Each row is a point on a landscape with many peaks, with its height.
A climber steps from a point to the highest of its 4 nearest points, and stops where none of them is higher. Distance is the straight distance between rows; heights are no part of it.
z97 h=434: [125 162 103 129  90 133 140  95 214 207  94  65 153  72 109 112 183 112
 111 156 152  93 159 134  97]
z57 h=570: [158 146 113 174  92 134 144 136 153 215 143  91 128 103  82 148 174 174
  78 129  94  79 125 184 150]
z48 h=577: [128 101 141 114 160 120 114 160  63  79 140 167 110 154 128 145  94 130
 132 114 144 148 119 114 151]
z99 h=680: [102  90 154 107 171 120  98 160  59  59 143 161 119 160 138 146  82 117
 144 107 148 151 123 106 134]
z900 h=516: [126 159 104 120 105 128 145  79 205 167 100  75 163  81 135 102 167 102
 134 155 148 123 151 112  81]
z414 h=476: [105 153 118 112 102 123 150  59 189 152  99  82 168  88 165  84 162  88
 149 156 144 133 159 106  82]
z105 h=507: [ 94 134 140 109 142 127 140  79 147 115 122 113 155 114 175 106 126  80
 154 151 143 149 143  93  93]
z249 h=571: [ 86 110 156  98 163 126 127 104 109  89 136 138 143 136 166 121 105  83
 155 138 145 155 131 100 102]
z513 h=289: [155 134 103 144 123 132 133 138 150 147 124 128 121 127 113 145 154 132
 122 133 122 112 120 134 134]
z109 h=417: [143 148  96 140 112 131 132 120 189 180 118  98 137 100 108 128 177 120
 112 144 131 103 140 137 121]
z741 h=631: [153 145 106 154  89 128 138 126 175 212 131  87 137  98  81 142 188 150
  86 138 107  76 136 171 145]
z789 h=355: [157 116 132 137 132 123 120 174  76  96 135 174  91 157 109 143  92 172
 117 104 121 140 102 142 167]
z859 h=419: [135 155 100 135 100 133 136 108 199 192 111  78 147  87 104 124 183 121
 106 149 138  99 149 136 105]
z157 h=479: [114 159 111 121  89 128 150  65 209 186  84  63 161  73 144  87 170  94
 136 157 148 113 162 112  78]
z824 h=336: [108 119 139 108 155 117 130 108 115  96 133 136 135 118 157 126 122  88
 150 140 139 148 124  97 108]
z90 h=478: [164 127 130 151 121 127 128 171  90 111 135 167  86 157 101 142 102 181
 117 104 101 127  95 148 171]
z405 h=456: [105 126 137 114 149 123 138  97 129 101 132 132 135 117 165 116 118  83
 149 146 143 154 129  97 102]
z298 h=344: [138 137 112 129 134 129 133 116 155 127 116 125 130 110 133 129 146 106
 136 142 137 132 121 118 115]
z323 h=335: [147 103 138 125 141 123 109 180  54  71 151 177  92 169 114 142  78 175
 115  97 131 149 111 134 174]
z710 h=558: [166 139 118 177 100 135 142 147 148 197 144 110 122 121  84 153 153 180
  86 118  75  85 117 184 161]
z220 h=616: [ 77  91 170  89 178 127  97 131  75  61 144 147 136 156 158 137  80  92
 157 112 152 155 130  98 112]
z184 h=553: [132 144 112 116 127 132 140  90 179 144 105 102 144  96 146 110 154  96
 134 147 139 134 137 112  91]
z304 h=580: [ 76 128 159  98 145 123 140  73 133 100 128 118 153 128 186 109 111  69
 169 151 137 157 148  91  89]
z754 h=266: [146 104 140 142 130 126  95 189  43  71 162 191  81 174 108 130  55 203
 113  79 110 157  98 149 193]
z118 h=588: [ 68 112 165  97 149 132 133  81 116  89 137 124 150 137 189 109 100  71
 165 149 145 157 145  95  98]
z823 h=540: [159 143 108 161 100 137 136 137 165 204 139 103 128 115  87 145 173 163
  92 128  99  87 127 174 146]
z506 h=177: [121 119 139 108 166 127 127 123  98  87 130 146 127 131 148 138 119  97
 144 128 145 151 123 103 117]
z339 h=44: [147 112 129 124 140 128 118 162  85  91 132 169 104 151 121 143 108 156
 124 112 129 139 114 124 161]
z363 h=296: [167 125 134 152 116 133 116 185  75 104 143 167  77 167 101 135  71 198
 113  84  96 130  90 159 185]
z62 h=525: [173 127 132 170 118 130 126 171  98 136 136 149  82 153  94 139  86 192
 112  97  80 117  93 170 174]
z598 h=543: [166 140 112 165 101 136 140 145 146 189 134 107 120 128  86 150 157 171
  99 124  90  90 118 173 151]
z906 h=299: [148 103 137 140 133 129 105 189  51  75 148 184  92 169 109 132  66 193
 121  84 113 150 103 145 188]
z875 h=221: [130 110 137 118 154 122 118 152  84  84 133 165 110 144 132 143 107 129
 131 119 143 145 117 114 145]
z119 h=547: [145 158 102 151  80 135 144 118 186 239 134  76 147  84  87 130 200 137
  76 152 136  68 148 162 133]
z216 h=373: [157 134 111 157 117 132 136 149 142 153 128 130 109 140 103 148 145 161
 115 120  95 103 110 162 155]
z242 h=377: [151 140  98 144 115 129 134 140 167 169 123 117 115 127 110 144 162 140
 112 136 112 104 130 146 133]
z87 h=91: [146 115 127 124 140 121 127 152  91  98 129 165 106 151 126 142 112 137
 127 119 130 137 111 126 151]
z253 h=431: [ 80 139 141 110 120 129 152  58 158 122 120 108 165 110 184  91 137  77
 160 156 142 153 155  91  81]
z750 h=519: [117 155 108 115 109 123 144  72 190 153  95  84 160  90 150  97 162  93
 142 154 143 123 151 109  80]
z715 h=362: [144 104 138 125 143 123 100 185  52  61 154 183 100 174 108 134  75 181
 120  87 130 156 107 136 184]
z199 h=600: [120 152 107 123 117 130 147  82 186 151 106  93 154  94 144 103 162  96
 138 151 146 130 145 111  85]
z621 h=548: [168 137 120 177 108 134 139 152 131 184 139 120 108 134  86 148 138 181
  98 112  78  94 112 178 160]
z162 h=544: [ 93 122 149 109 150 126 138  91 130  95 134 133 146 125 167 111 112  78
 157 143 143 150 140  95 100]
z413 h=572: [154 124 111 136 133 124 130 156 126 125 123 153 112 138 118 151 135 138
 124 127 118 126 107 134 143]
z6 h=603: [ 50  79 187  83 168 145  86 128  69  52 143 152 143 175 181 127  58  80
 182 111 144 162 135  95  92]
z61 h=416: [155 128 126 143 132 124 125 166  98 109 131 162  98 157 113 147 109 166
 125 116 113 129 108 140 163]
z528 h=450: [148 144 100 137 118 134 138 119 179 165 113 109 134 112 117 131 166 126
 116 141 133 113 129 130 116]
z448 h=562: [153 132 117 140 131 126 128 153 131 135 125 147 106 138 107 145 144 142
 120 127 112 122 114 140 153]
z306 h=634: [ 67  81 173  91 178 137  87 142  54  45 146 149 135 172 155 136  61  96
 161  97 145 165 128  98 104]
z967 h=593: [ 68 107 173  93 159 136 118 101 101  79 139 136 150 144 177 120  89  73
 166 134 144 154 138  96  94]
z511 h=219: [162 117 137 149 125 129 105 188  63  86 159 178  84 166  97 129  63 201
 111  86 103 140  90 153 189]
z985 h=195: [125 137 120 121 144 124 133 113 147 118 123 122 134 109 141 122 137  98
 138 142 137 143 126 112 106]
z699 h=535: [173 136 122 167 112 132 131 168 112 143 137 141  91 153  97 145 102 188
 107 106  80 111 104 172 170]
z481 h=235: [158 108 141 146 127 128 106 191  54  85 158 182  84 171  98 127  52 208
 112  77 103 142  89 165 193]
z820 h=569: [ 82 172 128 107  82 123 164  41 194 160  82  72 185  89 174  75 171  82
 162 161 141 134 178  98  70]
z998 h=337: [108 142 122 110 122 121 153  70 173 129 111 105 154 101 163  99 148  89
 150 157 139 142 148  99  86]
z315 h=602: [ 83  98 168  93 174 128 105 127  81  68 140 144 137 150 160 132  82  85
 158 121 146 154 133  99 105]
z755 h=583: [151 151 105 157  84 133 139 129 175 232 139  83 143  89  84 137 194 152
  74 143 108  69 138 177 148]
z602 h=534: [141 141 102 133 129 129 130 112 174 140 112 115 133 107 129 125 162 107
 133 144 135 122 129 122 108]
z562 h=412: [149 145 101 142 112 132 138 127 179 178 116  95 133 107 106 136 175 129
 114 146 126 104 131 143 126]
z968 h=374: [158 128 123 143 128 125 132 164 107 120 127 160 106 152 110 143 121 160
 121 119 108 122 105 143 154]
z674 h=135: [130 128 125 120 144 124 131 120 143 124 121 135 128 117 139 133 142 105
 135 142 139 137 125 113 119]
z574 h=197: [148 124 123 130 136 122 126 156 105 109 128 160 101 144 122 144 127 141
 129 125 125 131 110 129 153]
z541 h=466: [142 145 101 139  96 134 134 119 196 207 116  80 149  94  94 131 191 130
  92 140 135  87 147 142 118]
z592 h=531: [102 163 117 116  87 131 154  50 203 170  81  74 177  78 159  76 169  92
 153 161 149 123 170 104  72]
z977 h=347: [144 105 135 121 142 116 112 180  62  74 138 176  99 162 116 145  88 162
 123 103 130 148 108 131 171]
z560 h=410: [147 136 105 133 128 128 141 129 164 144 120 122 127 116 125 130 161 121
 126 134 133 120 129 122 120]
z911 h=672: [ 81 159 129 112  94 125 153  45 185 152  93  80 173  97 175  67 163  81
 161 163 137 138 178  99  76]
z520 h=565: [159 158 111 159  74 128 145 126 167 249 148  78 141  81  79 135 193 165
  67 141 101  57 136 182 149]
z765 h=539: [124 100 141 115 154 116 102 172  55  64 143 172 111 161 125 144  83 148
 128 106 142 153 119 121 157]
z116 h=581: [162 147 111 162  91 134 147 129 160 226 146  91 133  95  82 141 183 165
  70 138 101  69 135 182 149]
z688 h=666: [129 146 105 127 120 130 133  98 188 156 107  95 144  91 128 116 164 107
 132 140 141 118 138 123  97]
z472 h=609: [118  96 149 108 164 117  98 173  46  55 144 172 112 163 127 145  79 140
 132 101 149 155 115 120 152]
z93 h=620: [104 109 150 107 164 119 126 130  91  84 132 150 128 137 153 131 106  95
 144 129 147 150 121  97 115]
z270 h=621: [ 66  86 179  85 173 137  93 132  66  55 144 148 140 169 168 133  66  91
 167 116 152 159 137 100  99]
z271 h=389: [155 121 128 150 122 126 113 178  76 105 138 173  90 162 107 138  83 187
 115  97 103 135  97 150 182]
z760 h=599: [ 62 100 175  94 169 139 106 109  92  70 138 143 142 156 174 127  75  74
 169 130 143 157 135  90 100]
z26 h=508: [ 81 154 136 108 102 125 157  54 174 137 107  91 172 105 181  77 158  76
 163 159 143 145 169  96  80]
z255 h=649: [ 96  82 161 100 173 126  91 159  48  48 147 165 126 172 138 145  72 114
 150  98 152 160 129 105 123]
z277 h=436: [133  93 145 123 145 119 100 180  52  62 143 182  96 167 116 138  83 163
 123  96 136 149 118 124 169]
z303 h=561: [160 140 114 175  96 138 144 144 152 204 141 105 122 114  83 146 168 172
  86 126  86  83 122 179 153]
z803 h=468: [160 142  99 150 103 132 135 136 172 186 130 101 130 120  95 147 176 147
 103 134 105  94 126 160 134]
z484 h=315: [119 129 127 114 146 127 135 101 140 110 122 130 134 115 156 117 133  91
 146 142 142 145 130  99 105]
z384 h=475: [122 157 103 124  95 129 142  80 210 188  92  61 160  78 123 100 174 100
 130 158 150 101 158 116  87]
z158 h=563: [108 102 151 105 169 128 110 149  71  68 135 160 126 149 142 140  87 112
 141 116 149 154 126 107 126]
z611 h=66: [140 129 113 128 144 120 132 134 141 126 118 139 119 125 129 132 140 116
 130 139 135 132 123 118 125]
z164 h=365: [ 95 146 129 107 121 125 151  67 167 128 112 104 163 107 175  94 146  87
 151 156 140 144 151 100  84]
z564 h=538: [171 136 122 175 110 137 137 166 115 156 140 136  96 149  90 147 111 190
 109 101  77 105 100 177 167]
z550 h=652: [104  91 154 103 170 126  89 166  47  52 148 168 121 162 129 152  80 125
 140 100 150 157 124 105 141]
z577 h=445: [130 150  98 125 101 130 136  99 207 182 101  79 150  87 122 113 181 107
 120 154 149 102 152 128  95]

For each start below, name the point where the climber stops.
z62: z741
z598: z741
z699: z741
z97: z688
z105: z99

Call two points neighbours if one is among the 4 nearest of the other. Go from one point of each pair to the other, from neighbour to neighbour, staying as high as possible. Name the lowest point that can't be avoided.
z99 and z741: z253
z90 and z413: z968
z90 and z688: z97
z99 and z93: z249
z911 and z688: z157
